Points, in no order, along strands that fork and pass close to each other.
Two points are linked if the straight distance between their rows is under 85.5. Some points are linked to none.
Z_856: [ 12   5   1 -44 -13   5  56 -21   6   5   0 -47 -11  18  -3  -8  22  38
   9  -8   5  -9   9 -22 -34]
Z_809: [ 18 -21 -14 -12  14 -31  -2 -10   3   4  22  -1 -33  13  12  -8  20   3
 -17   0 -15  15  17  18 -28]
Z_149: [  8  -9  -4 -12 -18  18   5  -1   9  -9 -20 -10 -23  17 -33 -17  31   7
   4 -13   6  20  25  -1  24]
Z_296: [ -2  17  -6   9  -7  -8 -18 -45  12  16 -27  13  15   0 -13  -1 -21 -50
  23  -3  13   9 -11   3 -27]
Z_546: [  5  -2   9   4 -13 -21 -19  35  -4 -23   8 -20 -20  33  -4  27   4   6
   6   5  -6   9 -12  -8  -2]
Z_705: [  7  11   5  -1 -52 -29 -10 -23   7  -9  11 -12   7  12 -13 -24  -6 -27
  -7  -9  10   4  -6  17  35]
Z_364: [-12  14  13  34   3  -8 -42  -5  11   5  24  32   3  37 -23  -8   3  -4
  20  19  -6 -13   9  -1   4]
Z_859: [-12  34  18  22  12 -21 -32  14  23  -1 -14  -2  -2   1 -14  -9  -1  -1
  -5 -19 -26 -19  -6 -13  37]
Z_349: [  0   5  15 -17  11  29  34  -6 -26  11   7 -52 -13  28   6  12  25  54
  13 -15  18  -7  29 -32 -51]
Z_234: [ -4 -49 -17 -25 -34 -17  19   8 -12  23 -12  -8  18  -2  -5  23  -8  -5
 -26 -21  -2  30 -16   1  32]
Z_897: [-29   1   7  22  39  15 -11   4  -5  10   7  -4   7  26 -33  -9 -39  -4
   5  10  29 -25 -18  -5  10]
Z_862: [  4  38  13  38  -7 -16 -29 -33  13   6  10  11  15  24 -15  -5 -18 -28
  20 -12   6 -13 -15   0   2]
Z_638: [ 34  14   9  18 -25 -16 -18   6  21  20  27  -1 -11   2 -20 -23  20  13
  -3   6  -3  -4  15  11  -1]
Z_256: [-17  25  23  60  34  -6 -25 -26 -21 -13   4  12   1  25  27  -6 -37   4
  25   9  -7 -12 -25   2  32]
Z_766: [-16  -1 -19  20  26  -7 -12  14  -6   4  12  -1  -3  -5 -24  17 -16  -1
  -5  -2  42   2 -18  -2  -8]
Z_52: [-13  56  17  22  19  -7 -36   7 -18 -21  21  23 -29 -32  28 -25 -25  -8
  39  10  17 -26  32  -6  29]
Z_691: [  7 -48  -2 -17 -38 -20   5  -4 -25  22   7  11  23 -14   9 -27   2 -27
 -38 -20 -26  25 -21  25  34]
Z_818: [ 15  26  -9  19  -1 -43  -5 -14   8   9  -2   5   5 -11  18 -13   0 -18
 -22  25  -2  25  -9  19  28]
Z_814: [ -4  16  -6   2  23   0 -15  17 -21 -12 -11 -37 -35 -25 -12 -15   0 -14
 -15  21  18  -1   5  -9  18]
Z_811: [-33 -13  -8  -8  -2  -2   4  -9  10  -7  -8  -3  39   1 -19  13  21  -9
 -30 -41 -22 -24  -2   9  17]
Z_95: [ 32 -25 -31 -38  15  -8  37  -5   4  22  24 -17 -21  14  19 -15   6   8
  -8 -25 -23   6  14   5 -27]
Z_165: [ 21 -51   9 -45 -43  12  20  15 -16  29  -9 -18  24 -46  19  -1  15  27
 -45 -20  -7  -2  -5  13  25]
Z_56: [ 17 -15   1 -20 -20 -21  -8  16   9 -11  32 -27 -15  12  26  18  -5 -26
 -15  -4  11  26 -13   2   5]
Z_881: [-33 -13 -12 -36  -9   5  49  -5   7   8 -25 -28  -7 -23   2  10  19   6
  -6   6  -3   1 -10 -15  15]
Z_15: [ 37  -8 -13 -51 -10 -20  23  -9  -1  12  13 -48 -17 -12   4 -30  10  -7
   1 -24  -1  23  14  -2 -23]
Z_64: [-31  -3 -20 -43  -7 -16  65   8 -11 -14  10  11  11  -3  -6  16  17  11
  16   8 -13   4  -2  -3 -41]
Z_128: [ 35 -52   0 -59 -35   9  35  -9  -6  29  -5 -16  -3  -9  29 -20   8  27
 -15 -45 -15  -2  -2   5   7]
Z_902: [-38 -34 -10 -21 -31  -1  25 -15 -18  24  -7  -7  37 -16 -17  31  -9  -8
 -40 -25 -10 -11 -19  -4  26]
Z_956: [  7   8  -5 -44  -4   3  30   4   7 -17  16 -51  -9  -4 -13 -12  10  -2
   4  -5   6  -1  25 -39 -17]
Z_199: [  4   9   3   2   0 -14 -12  17  15  -7  -3  12   0  12  -4  -1   2 -15
  10  11 -61   6  11   1 -14]
Z_804: [ 15  40   7  23 -32   1 -35   6 -15 -28  32  11   0 -12  11 -17 -14 -12
  10  22 -24   8   0  14 -30]
Z_799: [-18  -7  -6  13 -19  22   2   8  14 -10   0 -18 -17  -6  -7  10  -8 -30
   0 -15 -24  35  -1  -4  25]
Z_783: [  7  -7 -16   0   3 -18 -16 -25 -10   3  30  36  22 -20   8  -9  -6 -23
  -4  23  11   4   3  20 -50]
Z_73: [  0  48  13  31   2 -12 -22   3  18 -22  32  21  14  11  17  -1 -34  -6
   8  12 -40  -4   6  -6  26]
Z_306: [ 13  -6   0  -3 -14  -7  14  -2  29   0  -3  25  32  -7  28   2 -25  -6
  -8 -49 -18   1 -26  35  -9]
Z_429: [-13  11 -27 -11  27   5  14  18  -9  -6 -25  19 -15   2  -1  31  -1  24
   8  11  13  -3  19 -19 -44]
Z_242: [ 29 -20  -3 -13 -33  13   4  -9  11  43 -34   8  17  10  13  -6 -27 -30
 -17   2 -11  22 -12  19  20]
Z_238: [-16  -7  -9  27  -5  12 -23  -9 -10  10  20  31   6  20 -45 -11  -4  15
  -2  11   1  -8  -1  12 -24]
Z_250: [-27   2  11 -49  16  -9  30  15  -8  -5  12 -28   2   4 -29  -8  27  10
  16  15  14 -25  19 -41 -16]
Z_652: [ -2  29 -15 -11   8  17  59  10 -18  31 -23  -5  -7  -4   9  28  36  35
  -5   9 -27  -2   1  -2 -40]
Z_672: [  3   5  -9  -4  51 -12  -9  10  -7 -16   2  27 -36  11   3  23 -13  40
 -18  11   5 -23  29 -26 -26]
Z_449: [-21  -2  10   8  25   5  -7   7  -3 -20 -37  38  -9  -7 -15   7 -23  35
  18   9  28 -17   1 -17 -21]
Z_326: [  2 -29 -10 -19 -21  20  19   2  -5  29 -16 -40   5 -28  -2  14  18  37
 -57  -6  -8  -3  -4   0  30]
Z_33: [  2  49  34  36  26   8 -24 -26 -24 -33  -3  14  -8 -16  17 -20 -25 -18
  42  -9  40 -19   6  -1  24]
Z_174: [ -1 -14   2 -13  37   5  10   1 -25  -7  -1 -44 -31  24   3  21  18  36
  -9 -16  18   8  13 -34 -30]
Z_946: [-48 -16  -5 -28  15   9  -1  -4 -11  -2  16  -3 -11   1 -30  -4  25  -6
   4   9  11 -27   4  -4 -17]
Z_264: [ 15   5  13  -3  18  -5 -22   2 -16 -34  -7   0 -39  12  28  12   4 -15
   7  43  23   6  18 -10  -5]
Z_625: [  8 -23 -17 -13 -19  13  39  14 -16  13  13 -43   2   2 -18   1   8  43
 -35  -5  11  -2  -9  15   5]
Z_976: [ 16 -26 -11  -5  -9 -30  -8 -12  16 -11  19  19 -17   8  19  15  26 -14
  -1 -27   5  26  -9  24  -6]
Z_957: [ -2   8  23  32  15  26 -29  11   8 -13   3   5 -32   9  14  -4  -3  -5
  26  34 -21   0  12   9  30]
Z_967: [ 10  12  21  46  -2  21 -16 -35   6 -30  -2 -10  21   8  29   2 -36 -14
 -19 -12 -12  -6 -30  13  29]
Z_496: [-13  33  14  16  -1   0 -25  22  -4 -24  29   1  15  -9  -8   1 -27 -25
   6   5 -33  -9   8  -5 -12]
Z_430: [  4  18  31   9  24 -39 -25   5 -46 -21  18  33 -39 -14  22 -26 -13  -2
  25   4  25 -17  45 -21  27]
Z_494: [ -5 -38   6  -1 -30  -9   3 -46 -12  17  -4   9  40  -6   1 -21  -6 -47
 -36  20   4  18 -24  16  25]
Z_178: [ -5   1 -17   7  19  27  -2   5   4 -37   4  13  -5  -5  -6  10 -25 -17
   2  12 -14  39  12  11   1]
Z_864: [ 10 -22  28   1  33  37   0  29   0 -21 -32 -16 -25   1   1  18  31  11
  21  10  24 -13  15 -18  15]
Z_8: [ 28   8 -18 -11 -16 -12   0 -10   7 -27 -16  21  14 -11 -13  -4   8   8
  10  10   8  22  26 -12 -15]
Z_324: [ -1  -2   4   0  -5   2 -25  -8  32  34  -1 -17 -15 -13  18  15  -2 -24
 -22  16   5  -9 -17  -4   4]
Z_992: [-23  12  38  30  31 -18 -30   5   0  -6   8   5 -10   6  -5 -22 -46   3
  24  10  16 -24 -15  -5  40]
Z_695: [-39 -17 -11   5   7  22  -2 -12   0   8  14   2   1 -11  -9   6  31  -5
 -15 -22 -12 -22  -3  21  -9]
Z_696: [-26  -7  -3  45  21  27 -19  -2  -4   1 -14  20  12  25  -4  19 -22 -15
  15  10 -22  11 -34  -7 -17]
Z_47: [ 12  37 -10  22  14 -33 -27 -16   3 -12  28  25  -2 -14  13  -5  -2  -6
   0  30  35  16  -3  12  11]
Z_732: [-11   8  -4  26  17 -45 -18  -4 -11 -21  31 -10 -17  -5  -7   2  -5   2
  -5  13  41  23 -13  -8  12]
Z_485: [  9   1   7  19  -8  16 -14  12  15 -23 -18 -11 -36   8  -7  -3   7   1
   1   7 -15  25  18   0  45]
Z_78: [ 41 -18   8 -13 -37 -14   5  34   8  22  -9  11  43 -23  13 -18  24  -8
  -9 -27 -17   3 -12   9  14]
Z_19: [-34 -15  13  16   1  45 -19   5 -19   6 -45  -6  -3  22 -19  18 -14 -25
  11  -2  -1 -10 -16  -8   4]
Z_904: [-11  10  -3  39  44  -2 -26  -6  -1 -13  -2  34  11 -22 -16  12 -11   3
  14  -5  21   6   3 -11 -11]
Z_177: [-23 -15  16   0  22  25  17   6   0  -7 -16 -29  -9 -11   8  10  58  45
   7  13  30 -18   5 -20  -9]
Z_219: [-15 -25  -8 -30 -24  28  58  10   2  46 -23  15  21 -27  28  42  19  22
  -2  -8   1  11 -17   6  24]
Z_75: [  0   0 -25 -47 -23 -24  77   2 -17  19 -25   5  19  -7   3 -13  18  15
  11 -17 -15   7  -5   2 -25]
Z_726: [ 10  14 -22  19 -12  -1 -20 -16  -7  21  23  27  -5  -3  -5 -25 -10  -2
 -15  10  11   5  -5  47 -30]
Z_755: [-17 -23   1  -4 -10  21  -5  27  11 -10 -10 -13  -8  10  -3  30  -1 -16
  16   2   3  12 -22 -23  -3]
Z_777: [ -7  44   5  49  11   3 -27 -28 -22 -21  49  45  17  -2  28  -9 -28   2
  19   5 -22  20   8   2  13]
Z_218: [ -1 -21  18  -6  41  11 -17  28 -38 -15 -13  -3 -40  15   7  11  13  -3
  29  27  31 -19  21 -26 -11]
Z_796: [ 15 -27 -17 -25  -5   8  43  -5  21  20 -18  -8   7  19 -27 -11  43  12
   5 -16  -8   6  15   5  13]
Z_531: [  1 -17 -37 -30 -13 -10  35  -6 -14  35 -22   8  -9  -1  -1   9   2   0
   7 -20   9  13 -21  24 -25]
Z_368: [ 17  -5  23  15 -16  33 -13 -29  16  -6  -4  10  29  27   7  -2   4 -25
  10  12  -2  -8  -5  16 -14]
Z_333: [-12   8 -12   7  11  38  -4  -6  10  22  -3 -11  16   2 -25  -4 -34 -13
 -17   0  -4 -37 -18  16   1]
Z_195: [ -6 -35 -12 -24   6   1  25   4  -9 -15  -2 -48 -17  21   7  11  -5  34
 -25  -1  -2  25  -6 -12   4]
Z_843: [  3  18 -24 -19 -10  10  19  31   1  19 -17  -4   2  -8  -1  36   7   5
   4   8  -4 -13 -14 -12 -47]
Z_465: [-12  22  20  53  22  19 -27 -11  17 -26  -9  11  -4  -5  30   5 -26  -4
  12 -26 -10  -1 -17   6  28]
Z_413: [  8  27   5   1  25  12 -21  -9   6 -18  -7 -10  -3 -16 -15 -14 -12 -14
 -23  14  20 -37  -1   5   6]
Z_585: [  8   9 -11 -23 -13  26  48  12  26   0   2  12  30   8  -2   5  33  51
   5   2   0 -25   8  19 -12]
Z_412: [ 20 -19   0 -15 -31   9  34  33  16  32 -25  15  44 -23  23  18  29  26
   0 -25 -15  -6 -14   8  -1]
Z_142: [  8   5  12   5  34 -27 -18  -2  -7 -20  13  31 -30  19  -2 -10 -14  25
  19   3  20  -9  36 -25   7]
Z_915: [ 23 -14  -3 -25   1   4  27   5  41  12   7   6  19  18  -4 -10  19  20
   2  23 -21 -13  26  13 -15]
Z_936: [ 21  20  -4  26 -30   8 -22  -8 -15  21  31   9   8 -21  16 -11 -23 -31
   7   0 -17  14 -12  31 -17]
Z_756: [ 36   0   3   9 -41  -3 -12   1  21  19   0   0  22 -11 -15 -13  18  -8
 -16 -27   5  -3   0  17  22]
Z_689: [-10   2  32  20  25  12 -45   1 -20 -32   8  11  -6   2  28  -3 -11 -27
  22  39  12 -16   4   5   4]
Z_105: [  5  22   8   3   5 -12  -5  25  34   6 -26 -16  19 -15 -22  -9  -7   4
  -4  -3 -13 -10  -3 -26   3]
Z_596: [ 11  13  -7  -2   1 -21  11   2  32   9 -31   0  27 -26  15 -12 -12  -9
  -8  22 -18  28  -7   2   5]
Z_292: [-20  -1 -30   5 -12   0   4 -15   2   7 -29  24  25  -3 -10   5  -6 -14
   4 -24   5  17  -9   9 -25]
Z_533: [  9   4  12   9   3 -18 -26  21  21  -5  21  12  -7  15 -22 -19   2   6
  26   9   9  -9  29 -27 -10]

Follow the links from the first point to the second, and from the first to the third. Name the last point that the two ways share.
Z_256; Z_78; Z_862 | Z_533
Z_756; Z_199; Z_967 | Z_533
Z_292; Z_814; Z_256 | Z_897
Z_533; Z_814; Z_859 | Z_766
Z_15; Z_796; Z_218 | Z_485
Z_531; Z_967; Z_199 | Z_364
